Points on a hilly landscape, in no order, each with its height.
From any point a climber steps to the highest of the 2 points nearest to it. It stops when none of these is higher. Distance is the straight distance between rows; heights are no part of it.
Gole h=26.2: 102,93,94,59,104,102,88,94,143,90,66,65,100,85,39,127,95,90,109,70,93,88,105,138,64,79,152,79,112
nipez h=52.0: 89,99,101,116,93,90,86,76,85,63,98,105,97,107,60,76,73,94,104,90,102,144,104,146,125,111,116,82,108
voz h=28.1: 83,135,122,92,92,91,107,54,125,77,78,121,93,96,83,70,97,72,96,101,44,62,87,83,102,111,100,94,141
lufa h=15.1: 102,104,73,106,98,123,89,122,80,87,83,125,98,82,87,105,60,95,129,101,91,118,128,134,124,72,103,75,81
Des h=27.7: 92,107,94,54,114,81,90,83,151,102,70,75,126,89,67,104,112,103,107,71,112,112,88,124,55,77,118,88,123
bugud h=28.3: 109,103,69,109,98,116,87,152,100,95,133,123,85,84,89,110,90,135,104,134,119,89,143,91,137,97,71,112,79
mab h=33.1: 72,142,104,98,78,104,66,56,103,93,81,108,126,89,87,67,110,88,108,110,69,95,55,95,83,97,97,103,106
tosis h=68.8: 95,160,135,60,86,98,99,70,134,82,58,87,102,91,87,106,85,55,108,69,91,130,73,86,81,53,100,68,116
bozan h=42.4: 113,104,95,90,113,141,78,106,105,105,149,90,86,92,90,73,81,88,78,124,80,79,91,45,130,67,131,117,103
tup h=27.5: 91,106,120,136,125,66,108,100,60,113,96,88,120,68,99,111,163,117,90,115,120,62,55,117,104,127,87,92,110
Rik h=38.7: 99,95,89,131,74,97,118,65,64,131,82,58,121,108,94,138,118,78,106,97,116,112,112,144,51,104,114,117,116
laraf h=58.2: 112,86,44,105,95,95,118,83,82,115,103,135,108,128,101,97,71,76,77,89,127,121,145,142,118,119,85,100,98
Zek h=7.0: 102,139,86,86,106,116,58,106,117,69,100,77,82,104,78,77,52,35,149,124,108,103,110,77,109,109,69,105,136
gik h=21.8: 82,98,75,93,111,94,71,77,122,85,136,100,99,89,73,111,109,119,104,95,80,74,102,99,73,131,99,102,94
Fab h=21.7: 108,64,92,64,81,118,114,138,138,84,51,96,126,120,116,66,84,101,122,110,108,137,84,96,81,53,92,104,91
ged h=18.9: 67,79,94,84,83,109,66,109,111,93,92,86,97,82,77,58,80,100,119,74,97,98,75,126,69,104,108,86,82
zoz h=48.9: 111,104,76,106,103,89,76,75,81,68,105,126,115,133,77,84,80,86,123,123,112,158,117,130,122,117,100,95,104
deki h=34.3: 80,113,49,79,56,103,68,79,125,110,77,143,132,96,80,94,92,113,87,117,121,142,114,118,101,94,88,116,79
Nid h=20.4: 84,67,94,78,68,106,99,128,129,74,67,75,126,99,77,66,95,115,122,91,100,136,74,130,58,73,106,93,80
tusaz h=69.4: 97,66,99,73,118,71,111,82,130,112,127,82,102,108,92,94,120,128,75,54,101,90,67,116,56,120,111,91,106
Dival h=55.4: 88,89,83,129,54,95,107,66,52,96,103,109,117,110,92,94,80,90,94,100,98,130,109,149,103,106,102,96,97
Bopig h=17.0: 66,110,130,75,133,77,60,113,112,130,109,64,67,74,63,67,85,83,107,61,127,83,81,102,98,133,116,76,130
nedud h=32.2: 86,122,79,119,89,85,76,65,93,146,124,126,111,113,111,95,102,118,71,99,143,122,93,95,120,137,80,113,82
pidas h=38.3: 63,98,99,99,53,128,64,120,114,97,89,98,94,84,95,90,93,130,117,114,72,118,84,81,81,82,113,108,45
lolaf h=41.0: 79,96,90,86,73,120,126,123,120,82,100,125,73,75,112,90,67,86,105,56,94,53,127,110,90,115,70,65,106
Pali h=53.1: 70,116,127,116,93,85,96,108,110,121,91,94,84,83,103,111,115,122,105,92,114,92,94,98,94,117,90,84,87
movuv h=24.6: 109,133,115,114,90,78,125,43,101,124,84,120,105,137,129,107,99,74,82,96,120,129,113,92,122,103,77,94,139
vurav h=38.6: 104,80,97,106,82,82,105,127,90,99,81,87,140,106,110,111,131,121,97,118,118,122,79,124,77,91,90,102,92
nadeg h=29.7: 75,160,108,107,87,78,85,63,127,65,96,122,107,109,79,85,113,80,112,143,52,82,90,66,106,138,84,117,137
gepa h=21.3: 122,83,109,114,110,99,147,110,78,74,84,104,102,103,139,102,135,77,117,115,62,51,82,95,82,121,64,93,115
Rofu h=9.8: 110,104,54,60,122,103,111,92,136,77,106,112,106,111,117,84,92,70,122,87,110,84,109,90,75,126,59,97,101
fupar h=26.3: 83,65,149,135,82,90,117,115,66,118,127,60,79,117,127,78,73,108,88,88,121,145,103,99,115,99,113,79,104
nav h=17.4: 71,80,107,99,97,104,83,132,91,86,102,104,105,68,85,39,73,101,107,77,112,97,67,125,116,112,84,63,81
sima h=24.2: 108,91,130,105,141,81,133,103,101,109,119,103,65,111,89,120,104,110,73,71,105,72,115,111,133,124,123,67,116
bonef h=30.0: 103,94,46,83,78,115,70,173,116,92,116,127,87,83,85,113,79,116,124,145,112,85,146,95,113,126,54,132,89
suna h=12.3: 89,95,114,116,73,110,107,151,82,146,81,119,95,96,161,84,80,107,97,93,123,121,95,75,118,92,55,81,67
Piga h=11.3: 97,132,50,97,101,92,75,114,142,89,144,118,96,92,75,105,84,91,108,88,128,68,149,80,111,128,58,108,130
Mori h=38.2: 130,59,110,86,149,94,114,130,90,119,80,62,98,83,81,127,117,115,101,104,121,75,87,120,99,56,130,106,107
gibug h=63.4: 95,139,158,126,80,98,103,68,82,123,67,49,106,107,113,127,133,89,91,99,89,118,69,79,80,64,142,109,115
tal h=2.0: 101,144,122,117,92,115,83,114,122,98,126,74,56,114,112,115,96,78,134,121,108,95,119,44,105,121,76,121,118
biz h=36.9: 94,133,110,127,105,132,69,84,54,82,121,78,84,98,122,101,101,75,136,104,67,114,93,66,97,98,132,128,90
sedus h=67.4: 92,167,111,110,65,112,89,78,97,94,60,127,121,66,102,114,70,89,120,83,76,122,101,110,110,44,98,69,97
pinil h=40.0: 105,122,66,108,85,142,99,83,115,106,141,124,80,95,85,91,68,85,72,115,71,68,116,65,146,69,109,105,102
todob h=42.7: 96,94,50,104,99,80,75,103,66,121,84,104,127,101,73,117,109,99,107,117,138,116,113,150,94,127,87,122,97
Rese h=18.5: 75,118,110,69,141,63,57,100,132,97,138,65,65,77,64,88,93,106,111,60,93,74,77,95,66,140,108,69,122
sero h=13.0: 118,126,42,115,94,130,67,110,99,101,139,107,82,74,47,118,61,76,113,106,106,65,147,112,130,87,97,109,123
Soza h=3.8: 119,117,121,79,75,137,93,147,132,59,87,51,59,114,99,98,69,50,145,121,83,96,105,54,102,92,83,99,124
zot h=33.7: 83,67,76,65,69,97,103,162,134,92,56,100,95,114,82,111,109,119,119,123,95,108,133,109,71,138,94,124,71
Bod h=52.3: 98,137,107,84,139,52,81,86,130,96,72,118,127,100,78,92,130,88,106,136,116,83,94,79,117,122,82,113,148
Leki h=20.2: 72,98,109,90,118,73,70,93,114,74,131,72,90,92,74,88,116,133,110,74,70,88,76,97,57,160,118,83,88
tam h=53.0: 96,136,143,120,105,93,94,110,76,133,59,97,98,79,99,95,92,94,102,108,121,109,89,97,139,61,107,87,121
reso h=33.0: 140,98,121,80,145,96,128,130,107,108,52,107,95,88,89,119,93,81,110,117,121,76,124,117,148,47,113,87,141
roni h=23.6: 111,119,120,121,93,96,141,68,91,145,66,108,89,130,140,97,106,55,91,111,103,81,94,71,110,103,67,113,132
povub h=26.5: 127,100,50,112,105,136,77,127,92,81,151,109,87,101,84,128,72,118,114,133,89,99,145,82,119,79,107,121,75
dazu h=15.7: 82,75,125,98,123,92,80,114,92,130,109,56,65,103,71,64,85,95,101,83,132,97,75,103,108,117,123,103,114
gapok h=54.1: 110,100,120,91,119,82,86,107,105,78,81,74,121,124,84,84,90,94,122,121,138,158,94,110,115,78,109,101,119
Nef h=58.4: 105,67,73,117,54,91,134,63,68,99,104,101,129,98,97,111,98,112,71,94,80,110,104,161,83,86,113,104,104
Pozag h=30.8: 126,115,125,107,119,93,134,120,93,108,50,135,102,89,118,105,104,77,99,109,106,73,106,104,143,62,86,78,143
vifu h=48.8: 85,50,88,77,116,103,87,148,104,62,126,71,101,83,80,77,109,123,125,93,79,80,73,109,61,133,108,99,75
silut h=63.5: 133,94,141,86,115,104,114,133,115,63,60,92,108,129,121,100,125,99,125,144,86,129,85,68,103,58,107,110,111
Ger h=61.4: 94,70,72,101,23,114,151,78,93,113,79,108,115,108,119,112,91,101,72,77,79,115,115,146,61,80,103,113,87
momas h=60.3: 85,130,132,110,136,49,100,121,114,90,95,94,94,70,76,109,130,111,110,109,106,52,96,85,111,139,88,81,153
mav h=32.7: 74,95,106,93,119,80,99,104,145,159,107,120,65,118,81,87,114,120,67,120,108,67,126,52,138,137,113,129,131
Bub h=65.0: 98,162,127,80,84,114,111,103,111,72,68,114,101,68,108,88,68,64,118,80,80,111,89,91,106,53,76,55,104
Varuf h=34.4: 70,132,99,114,118,81,83,68,106,136,135,134,97,93,85,101,120,126,74,109,118,83,114,86,140,128,97,104,106
Dup h=23.3: 134,75,75,73,111,130,94,118,113,86,72,84,118,120,107,99,86,84,135,112,99,127,118,95,91,65,104,115,83
gezig h=15.2: 84,73,112,111,57,98,108,155,88,95,52,120,91,112,119,85,88,105,101,113,127,137,128,131,127,109,83,77,109
kol h=16.2: 85,85,99,116,69,104,107,130,84,89,65,125,89,100,113,74,83,81,124,105,92,105,103,125,108,112,76,84,92
zuz h=27.9: 83,99,135,131,94,66,119,94,80,137,99,117,57,105,94,133,124,129,77,103,119,83,134,107,141,134,113,103,121
Vini h=64.6: 120,143,136,72,133,82,102,84,116,75,87,77,114,95,97,108,106,81,116,75,107,138,76,83,84,58,107,75,110
Mivem h=75.0: 101,114,110,117,69,112,122,71,98,129,83,99,102,110,125,148,98,109,100,86,90,111,114,103,79,77,110,104,80
Fen h=66.3: 79,151,143,118,73,109,101,83,89,143,55,58,92,97,118,116,112,62,115,103,91,90,92,79,83,81,107,100,118
kesa h=34.9: 84,132,112,108,104,112,74,71,80,95,107,82,102,105,116,69,105,74,117,96,87,106,58,76,73,112,94,119,95
Sur h=28.0: 90,56,108,132,70,109,125,84,48,128,117,67,109,111,141,72,77,89,78,107,114,135,92,103,102,90,100,117,101
kopo h=39.0: 65,102,98,78,81,123,102,113,127,108,110,141,66,58,126,92,71,120,81,32,117,52,130,102,101,107,76,54,93
Padet h=13.9: 116,130,65,118,84,125,58,114,83,65,114,96,87,74,62,109,45,74,139,110,82,94,134,121,126,73,102,88,104
Renu h=51.4: 95,88,130,124,63,117,106,131,74,74,106,129,95,102,140,93,106,139,99,127,67,125,86,76,104,100,96,97,42
seda h=25.0: 96,73,67,71,100,93,91,83,145,88,75,94,110,103,43,140,103,129,101,80,89,91,129,143,60,107,144,102,102
Bip h=19.1: 101,77,115,107,115,105,97,130,78,82,96,90,87,75,71,75,71,109,113,84,94,91,78,135,117,79,119,73,86
bib h=37.2: 93,128,90,109,135,99,98,91,112,113,148,126,88,98,83,84,98,102,73,118,98,64,97,69,152,87,102,95,109
tupar h=54.8: 107,77,40,97,113,91,114,47,79,128,141,114,117,125,90,112,94,96,52,70,121,106,125,145,95,112,110,105,92
todeg h=6.2: 115,141,114,78,127,104,88,126,120,106,68,62,84,97,92,100,77,35,152,113,120,85,107,80,111,90,82,103,146
dilo h=45.1: 117,77,68,74,138,150,80,107,96,109,164,77,73,102,77,71,60,65,88,95,98,74,105,67,129,85,146,96,93
zuli h=27.1: 106,80,90,93,95,77,121,117,113,78,83,126,129,111,131,74,104,87,90,97,132,136,80,118,117,116,51,71,115
mimus h=38.9: 103,119,85,139,92,144,76,101,60,114,146,81,86,95,136,115,103,89,121,116,73,94,112,42,87,97,109,162,90
Fepan h=43.2: 121,117,104,128,124,77,85,100,42,107,85,91,146,115,128,85,108,73,121,120,137,136,80,90,124,77,81,105,121
bupu h=68.7: 104,106,145,120,91,104,109,90,92,120,94,70,94,113,128,111,109,111,94,101,98,123,87,71,99,68,123,111,95
lazal h=30.4: 86,105,135,119,107,70,101,105,120,131,94,131,79,111,81,121,135,148,72,137,99,76,119,74,135,140,113,119,122
Zote h=5.4: 98,123,143,74,113,104,103,118,119,95,74,63,69,99,99,89,76,57,130,83,111,104,98,80,103,84,95,78,114
Vefiv h=20.1: 78,85,99,115,99,100,92,154,74,81,133,87,93,79,112,113,115,123,112,91,112,90,83,111,68,163,70,82,37
gosu h=71.1: 94,137,97,111,67,106,92,81,90,127,74,105,142,81,117,113,68,101,109,59,105,146,100,119,104,47,100,77,83
Bamu h=29.9: 106,81,101,137,110,56,121,79,53,88,101,98,141,97,114,115,153,85,80,113,112,90,66,137,93,131,81,99,126
pata h=59.7: 114,120,122,93,130,86,92,74,101,71,114,75,120,103,106,125,124,121,100,74,121,141,80,112,72,81,120,75,97
Meza h=42.3: 94,115,99,94,107,80,105,74,112,107,73,109,112,101,89,135,113,97,111,70,113,99,126,138,81,123,105,82,120
mig h=52.8: 93,121,91,98,95,112,110,63,123,83,125,148,87,89,87,107,88,117,78,88,63,87,111,106,115,98,113,83,83
Kepam h=49.2: 79,89,121,118,96,79,108,87,93,112,117,114,88,119,100,72,110,112,83,92,103,91,89,101,116,142,94,97,105
pog h=51.3: 115,90,59,104,133,109,100,74,88,154,133,103,100,109,99,105,74,98,68,67,131,102,126,106,120,85,117,109,82
sek h=34.7: 111,82,87,121,79,130,95,95,63,110,59,59,135,91,110,117,114,89,114,102,60,101,83,102,72,47,158,139,88
ruda h=31.3: 88,137,98,86,90,97,84,70,106,58,73,84,142,102,88,83,128,81,131,100,77,111,55,108,35,100,100,101,99
vub h=36.8: 111,85,88,118,76,119,108,77,69,113,65,55,113,106,88,147,109,86,105,97,85,102,108,133,59,62,145,122,96
puget h=48.1: 129,74,68,85,154,120,100,94,99,126,147,87,90,117,76,97,72,99,81,83,113,89,108,99,120,75,145,102,81
kegem h=39.8: 102,78,81,119,97,91,117,56,72,81,111,127,119,106,72,107,136,122,58,107,57,75,90,132,95,105,136,117,100
Rizi h=24.5: 87,73,138,114,95,86,123,129,88,109,115,80,83,103,121,65,84,119,86,59,122,120,76,105,104,106,91,66,85
rotod h=23.2: 130,73,92,111,105,89,124,119,68,61,77,137,127,105,124,118,149,90,93,151,72,77,86,107,103,131,71,110,99
rezu h=25.8: 119,114,109,99,85,81,128,72,113,92,83,123,117,136,146,72,86,55,94,81,125,141,89,97,112,112,48,71,130
Zibo h=42.9: 100,84,94,86,89,126,111,142,128,64,112,86,62,79,84,92,62,91,121,70,81,64,113,100,87,110,90,81,111
pon h=31.7: 86,71,84,83,83,112,85,177,124,95,79,101,64,92,92,101,76,122,134,131,118,89,142,95,104,119,78,122,87
deg h=63.6: 79,62,79,51,100,88,96,114,157,113,103,92,102,101,95,90,110,138,85,53,104,99,88,101,48,135,95,97,76
buget h=70.3: 116,105,78,110,76,134,100,94,88,119,91,92,94,115,132,134,84,85,123,96,80,107,124,88,72,90,99,122,70
buz h=39.4: 93,69,120,89,91,104,95,74,127,132,113,63,75,105,91,136,122,148,79,68,90,98,87,97,57,92,150,111,82
Toli h=42.8: 85,71,91,116,58,87,122,70,88,87,109,144,114,101,96,81,119,121,38,112,61,91,81,127,116,123,102,100,90
gul h=67.1: 86,94,84,95,32,118,101,85,102,106,73,98,117,100,93,101,54,106,107,69,98,155,117,134,77,50,112,82,75
Rab h=32.6: 105,112,79,87,109,96,100,103,120,89,134,144,90,91,90,155,114,156,81,110,98,98,154,99,113,120,96,98,69
lepal h=45.2: 115,108,52,117,120,93,90,83,45,131,98,109,120,99,92,149,98,86,107,106,119,104,134,143,97,105,99,113,91
Ladom h=24.7: 131,74,61,87,125,128,77,130,83,88,114,91,94,114,103,118,70,90,130,116,105,113,137,103,94,87,115,124,65
Kebav h=44.7: 144,55,59,97,162,123,107,109,70,109,118,71,118,103,103,101,73,75,105,68,105,91,115,112,106,60,123,111,91
gimu h=64.1: 78,77,71,87,12,120,111,91,112,106,75,106,108,119,103,93,76,109,88,85,91,151,114,136,65,96,96,113,75
bon h=26.1: 83,112,135,116,120,67,116,86,104,113,89,124,69,90,83,123,117,118,80,90,100,61,129,107,127,136,124,73,145
Mepil h=66.1: 103,112,89,115,92,120,85,81,89,116,109,115,76,114,107,138,90,93,111,119,95,101,140,83,109,116,106,120,79
Fub h=37.7: 105,90,90,70,128,80,81,120,127,117,92,85,115,112,98,104,110,108,114,109,159,128,105,104,90,120,72,124,90
sige h=43.9: 57,141,154,113,64,105,56,84,91,80,87,92,89,98,72,96,88,109,93,110,77,151,69,91,114,78,144,87,90
totif h=58.8: 123,98,147,91,132,89,102,130,92,55,88,74,105,122,98,97,115,113,110,123,105,147,79,85,108,63,141,100,105
gazif h=47.4: 94,91,102,130,58,140,105,115,77,91,134,130,79,93,131,96,98,133,86,131,53,80,101,63,106,98,96,128,61
mik h=45.7: 97,76,100,101,106,121,88,89,116,126,136,83,54,95,75,124,82,123,75,85,83,67,116,92,104,115,139,106,85
gek h=3.2: 133,110,102,83,107,147,79,119,106,92,109,42,66,122,104,102,77,41,133,115,98,90,115,45,101,101,114,127,120
Gufin h=23.1: 127,96,96,74,126,110,131,104,121,88,70,92,127,80,102,93,95,83,114,79,95,72,79,117,81,57,84,81,113
num h=40.1: 91,79,87,121,70,100,143,85,82,129,97,155,112,79,96,89,112,108,45,96,60,55,89,124,124,97,95,98,99
moke h=17.6: 95,87,99,77,113,99,90,128,112,61,77,96,118,71,57,80,91,102,119,92,98,104,72,145,105,66,115,74,103
Gez h=24.9: 86,90,135,120,129,65,89,130,80,127,123,91,101,71,99,84,136,133,85,104,136,78,59,98,117,133,78,77,92
lis h=12.1: 81,132,53,111,90,112,55,102,118,106,135,126,78,73,65,114,73,105,107,96,122,67,164,111,122,125,87,108,120
kemu h=69.9: 113,110,93,96,109,86,120,66,124,113,128,129,96,129,134,101,101,93,80,70,122,125,112,81,110,128,74,88,87
gizo h=55.0: 108,114,114,67,124,80,86,57,144,91,128,90,116,112,88,102,113,124,74,71,114,133,76,92,74,82,128,96,107
gires h=50.5: 106,124,144,81,101,100,74,46,117,99,134,88,94,107,96,108,109,128,62,81,89,148,69,63,98,63,162,106,104
roreg h=56.2: 79,65,137,110,73,113,88,127,83,55,107,100,97,104,109,61,112,141,97,120,68,128,60,82,98,105,120,99,61
los h=49.5: 83,114,138,133,102,97,78,113,54,135,83,70,122,76,88,86,102,104,104,117,120,121,65,99,123,55,129,110,110
satuz h=37.3: 91,96,91,130,81,92,86,77,62,103,97,112,120,89,77,125,138,127,79,121,82,88,89,139,91,114,123,115,80
Pazo h=57.5: 89,125,128,115,80,110,95,83,99,103,111,132,97,87,112,94,92,130,84,104,80,103,90,76,125,81,102,90,72
Gebup h=49.0: 95,108,96,102,102,116,117,55,126,125,141,114,63,102,103,135,85,110,74,60,84,71,134,103,103,113,121,83,84
dazof h=17.3: 87,116,113,123,77,104,113,114,76,83,75,124,117,68,118,83,83,83,114,69,95,96,79,129,107,94,71,50,84
pekub h=32.1: 103,68,79,117,91,125,110,103,51,109,94,92,131,92,126,92,117,100,90,100,68,83,79,100,80,73,117,144,79
teba h=41.5: 113,65,119,85,98,74,136,118,121,91,76,90,118,97,99,114,135,133,85,108,98,92,86,114,77,83,111,101,109
vekiv h=16.6: 90,55,118,107,81,73,126,100,92,110,112,71,112,124,125,90,129,116,69,121,126,135,90,101,89,136,88,113,116
rafe h=34.6: 82,132,114,150,85,94,88,74,50,99,110,111,104,91,110,130,144,120,101,120,83,92,85,93,84,127,100,108,80
kodi h=41.9: 101,135,97,95,138,85,89,76,97,118,105,95,127,70,101,106,119,84,115,94,116,72,78,109,77,98,75,97,111
Gaki h=23.4: 97,78,52,76,113,85,95,86,120,101,118,107,93,99,71,137,106,128,92,80,91,71,134,131,67,140,108,113,80
geto h=19.9: 100,80,130,119,103,80,144,114,97,77,86,96,100,105,132,110,132,90,104,79,80,71,81,113,82,142,67,63,106
vudos h=65.7: 89,125,110,93,125,72,105,109,131,87,137,112,84,75,89,105,101,115,93,78,99,55,115,74,111,146,84,75,139
dugor h=41.3: 99,108,98,138,114,127,85,105,51,104,159,100,83,84,109,101,116,111,92,118,78,84,100,61,119,93,120,126,75
rarot h=35.4: 93,76,71,66,101,78,106,122,131,106,70,103,100,115,96,109,112,102,115,115,123,95,126,104,86,135,83,120,104
Muv h=43.1: 135,67,80,103,134,102,104,121,60,100,81,88,129,103,113,103,130,82,119,134,106,90,94,103,95,73,107,145,110
nat h=46.1: 91,108,122,124,96,82,90,98,54,113,89,66,137,89,102,64,103,81,109,111,124,140,63,112,105,74,88,88,126
Fol h=21.0: 96,86,84,104,107,116,120,75,109,126,115,117,92,130,122,56,104,76,64,127,74,67,86,50,131,90,107,132,104
pavu h=31.4: 59,156,107,96,68,79,66,60,128,84,83,125,108,73,68,87,121,113,96,116,52,78,71,100,82,133,104,108,125
lifi h=44.9: 102,103,137,103,99,81,107,87,108,104,69,72,120,104,78,105,147,116,97,128,106,104,71,111,84,73,124,121,118
fudaf h=32.8: 82,110,48,87,80,87,72,73,103,128,111,138,121,118,99,97,103,99,72,101,129,116,119,118,97,143,81,132,79
nete h=50.0: 134,77,117,108,138,93,90,103,76,90,106,76,113,116,80,89,79,99,95,114,120,142,112,110,145,57,139,104,125
fepib h=48.0: 128,96,63,122,108,99,118,72,67,139,100,111,115,103,101,147,86,101,78,74,114,105,138,131,106,68,118,108,97
dil h=9.0: 120,121,88,75,108,111,119,96,132,47,111,98,92,123,123,98,88,57,142,94,82,95,101,69,68,118,53,89,109
bimuf h=41.6: 132,48,77,99,138,101,130,119,76,146,97,65,104,97,95,119,99,87,87,80,129,75,110,129,97,81,110,119,93
fekap h=22.3: 108,88,112,118,102,111,139,75,93,149,100,99,78,129,122,71,103,61,68,95,84,60,90,76,121,96,98,116,125
lunob h=60.8: 121,114,104,108,124,89,120,88,116,78,133,91,84,93,102,121,108,95,114,97,86,58,114,85,97,114,78,87,118
Resuf h=39.3: 96,114,70,95,132,98,67,86,96,127,111,106,131,86,98,85,104,85,111,116,134,95,86,98,101,99,77,129,93
siber h=56.9: 92,132,142,104,118,96,102,117,109,130,83,96,76,81,106,109,107,106,106,111,125,77,101,83,122,97,86,94,125
vodi h=44.6: 94,137,97,90,129,86,80,70,117,84,97,109,115,95,81,112,106,91,125,93,118,113,96,115,91,120,92,86,104
buvi h=70.5: 119,74,145,83,108,101,127,138,118,57,97,108,99,123,130,60,112,110,107,124,79,103,68,56,116,86,91,96,95
nutus h=29.8: 98,54,81,126,65,117,123,72,57,117,121,96,125,114,126,67,86,99,56,87,77,115,84,96,87,71,113,124,91
Mefus h=24.8: 136,70,79,59,124,98,153,107,134,96,79,106,106,109,123,112,99,94,98,61,116,99,112,115,80,75,71,83,95
pozi h=62.6: 103,81,139,96,113,121,104,142,100,35,131,107,80,95,120,60,93,138,108,113,70,120,82,66,118,100,105,81,63
tevo h=37.0: 67,96,91,77,78,125,97,141,118,129,91,136,89,57,124,93,81,129,81,67,135,81,122,106,98,95,70,80,79
damam h=12.9: 100,91,113,77,105,99,109,78,123,99,99,89,97,111,95,56,73,79,86,78,107,118,70,104,105,85,104,91,119
vin h=26.4: 128,74,101,63,131,103,148,110,143,100,116,116,84,101,124,124,94,122,80,44,109,81,118,98,94,94,89,66,81
Nok h=37.4: 110,94,72,103,90,106,137,114,82,117,109,165,105,83,120,123,108,119,60,99,88,67,123,119,123,105,78,90,81
liso h=34.5: 78,110,95,86,117,97,79,86,141,144,104,94,78,103,76,94,102,103,95,109,105,59,113,71,105,124,109,120,118
tiko h=41.1: 75,105,129,125,63,128,57,97,74,106,93,82,89,93,84,79,89,113,105,108,70,127,73,96,102,79,148,106,69
Pofu h=40.4: 96,105,89,122,94,77,126,48,82,134,74,92,100,105,97,143,123,85,92,80,114,80,111,139,80,121,102,104,122
vil h=29.4: 83,135,112,81,96,72,89,84,135,88,60,86,153,88,77,95,146,102,104,91,111,114,60,119,56,90,85,82,120
vada h=22.4: 87,75,120,121,132,74,88,144,80,88,137,103,94,86,109,103,132,132,86,117,112,92,74,93,111,156,75,91,65
Vapa h=35.1: 109,102,80,99,101,94,112,122,109,97,119,136,96,75,125,145,117,130,83,94,103,75,125,105,106,133,69,87,70
Mag h=2.7: 126,118,120,106,90,137,85,99,103,105,103,62,59,127,114,136,96,66,124,137,82,83,134,40,105,110,122,134,109
meka h=65.5: 132,105,88,87,124,98,108,73,116,90,115,121,102,161,121,99,89,92,99,102,115,151,126,77,123,103,99,103,96
Kisor h=40.3: 102,73,73,99,116,73,81,114,83,105,104,85,127,136,88,100,116,102,100,141,151,136,111,122,95,137,85,136,106
goge h=4.6: 124,90,121,82,113,121,114,134,121,80,84,60,69,119,123,116,77,71,143,96,95,102,112,80,86,96,91,88,95
vuta h=1.4: 103,145,107,98,111,95,85,103,122,115,98,109,81,128,133,104,103,75,134,134,127,110,128,51,104,131,50,118,113
runa h=35.5: 125,80,111,74,135,102,108,140,111,104,48,64,93,85,63,116,98,90,117,96,118,81,107,133,113,65,133,86,126
Lozif h=14.1: 85,63,97,79,101,105,76,88,123,121,117,59,95,110,81,49,81,96,83,86,108,118,61,94,85,91,124,118,115
Tesuv h=28.8: 120,96,117,113,105,76,121,129,85,104,66,138,114,95,128,96,100,89,102,102,132,123,104,124,140,79,63,73,120
Mudup h=44.4: 83,96,110,134,74,138,91,89,77,105,153,108,64,103,125,69,92,107,79,102,57,76,85,52,106,109,113,123,75
gam h=30.2: 124,100,89,90,98,119,113,96,120,103,113,116,82,87,106,161,100,147,95,94,85,96,147,94,97,74,119,101,57
Ruti h=45.9: 73,96,103,125,82,90,90,92,92,101,109,131,106,85,81,60,113,127,68,118,78,83,64,103,126,129,101,96,94
Vif h=53.3: 84,66,99,71,114,122,74,122,128,66,143,66,83,88,99,83,94,138,122,88,76,97,76,77,48,108,118,102,55
kabom h=10.6: 112,133,49,67,137,89,97,89,150,89,120,120,113,98,91,109,84,67,114,95,123,81,136,95,102,117,58,103,129
Bugef h=13.3: 80,84,111,98,36,104,113,141,99,120,75,131,108,85,141,80,76,123,69,78,140,143,96,104,116,91,67,77,76
revef h=25.1: 117,120,93,116,83,84,120,82,102,81,83,146,124,93,118,128,146,101,95,137,59,69,95,95,97,119,70,105,102
pumon h=32.3: 111,109,105,152,113,84,118,72,39,95,112,120,124,92,121,117,127,100,94,99,88,86,78,119,101,114,90,95,86
vapam h=42.6: 99,106,114,94,93,119,79,87,108,120,128,53,65,75,84,138,96,121,97,79,76,69,92,101,66,95,144,89,88
les h=28.2: 120,102,105,74,110,115,135,104,150,101,131,110,67,86,121,157,93,143,93,67,94,78,139,81,96,88,96,82,83
tarav h=45.8: 123,112,84,110,136,87,81,101,57,79,82,127,131,113,93,84,97,63,125,140,120,130,103,113,143,103,83,93,114
Pivi h=8.3: 112,128,88,104,113,116,102,78,89,72,113,103,88,126,139,71,97,40,136,113,78,85,95,65,83,128,61,115,117
nufu h=18.6: 86,97,117,117,92,84,132,112,91,89,70,116,97,85,116,99,110,90,101,59,105,80,89,138,103,131,72,41,114
Poku h=21.2: 124,93,112,100,127,109,107,90,86,88,105,89,105,78,95,97,98,95,99,90,80,76,75,104,101,67,122,100,98
Papuz h=36.7: 121,61,93,97,76,94,119,144,69,74,78,96,138,117,135,89,140,107,94,127,91,126,72,105,68,82,97,124,80
keru h=17.8: 95,49,115,119,85,89,132,77,69,92,139,83,89,138,129,79,130,115,61,127,100,121,93,95,100,131,122,137,119
bufav h=75.8: 112,69,93,89,123,86,131,72,113,114,137,94,106,123,115,96,123,108,67,70,122,98,86,91,81,127,91,107,96
kozi h=46.5: 130,68,92,121,112,102,108,100,55,107,78,86,114,124,96,102,97,76,104,125,104,116,120,112,127,57,126,125,117
Fek h=36.1: 64,121,78,89,41,110,68,95,119,104,85,121,107,94,95,109,98,138,111,106,100,143,118,107,69,108,97,110,45
kerof h=61.6: 127,65,78,100,106,91,130,96,88,93,104,121,93,155,120,93,77,75,103,97,116,140,136,114,119,109,85,93,106
guga h=14.2: 90,63,112,113,56,100,112,137,78,129,92,108,101,100,127,74,75,130,80,110,136,154,109,113,136,93,91,95,95
modod h=58.3: 90,63,96,70,105,107,85,116,128,86,123,76,104,114,106,86,103,136,106,79,121,124,80,90,60,111,111,111,64
Nosu h=48.5: 109,118,119,78,138,83,90,92,117,101,71,95,111,96,68,107,117,100,112,132,112,94,90,93,111,81,120,110,122
Pilo h=36.6: 92,127,86,68,137,107,60,88,139,125,118,99,96,94,68,75,86,91,102,117,119,85,97,70,108,91,98,125,111
Faf h=46.9: 94,149,145,103,95,103,61,59,69,91,114,90,89,89,85,103,98,109,71,103,72,143,74,71,128,61,160,95,93
kaber h=39.9: 131,66,73,83,112,113,115,154,68,83,77,112,123,111,139,101,114,90,126,142,80,96,90,87,77,81,70,130,85
bubi h=56.0: 77,151,142,88,111,50,102,101,145,94,69,99,89,98,86,114,129,105,108,121,107,82,111,64,105,139,97,101,152
Tofa h=45.5: 109,77,103,95,109,116,103,145,104,43,123,70,91,73,86,99,95,101,131,95,77,70,87,106,71,102,80,91,93
Zike h=7.6: 131,132,73,109,95,122,86,96,104,67,119,101,90,118,95,87,73,36,127,125,77,83,122,74,110,98,62,121,131
burep h=16.1: 113,94,81,73,114,110,91,146,104,76,65,116,119,72,75,120,80,111,133,93,117,115,122,146,106,64,107,67,85
som h=19.4: 111,68,110,120,115,98,134,88,77,104,126,118,95,138,122,68,133,101,53,118,91,93,85,73,126,103,112,123,94
tusu h=62.0: 102,126,112,108,88,109,101,98,115,97,97,120,83,106,111,112,104,114,110,134,79,96,114,71,124,105,95,113,96
Lof h=26.7: 96,109,106,109,81,97,130,63,98,79,71,127,105,122,112,88,113,88,98,114,52,87,91,105,99,112,95,91,113

Where does a climber stop that starts at each point below?
seda: buvi
Gufin: siber
fudaf: tosis
vada: siber
gepa: buvi
tal: Bip
tevo: bufav
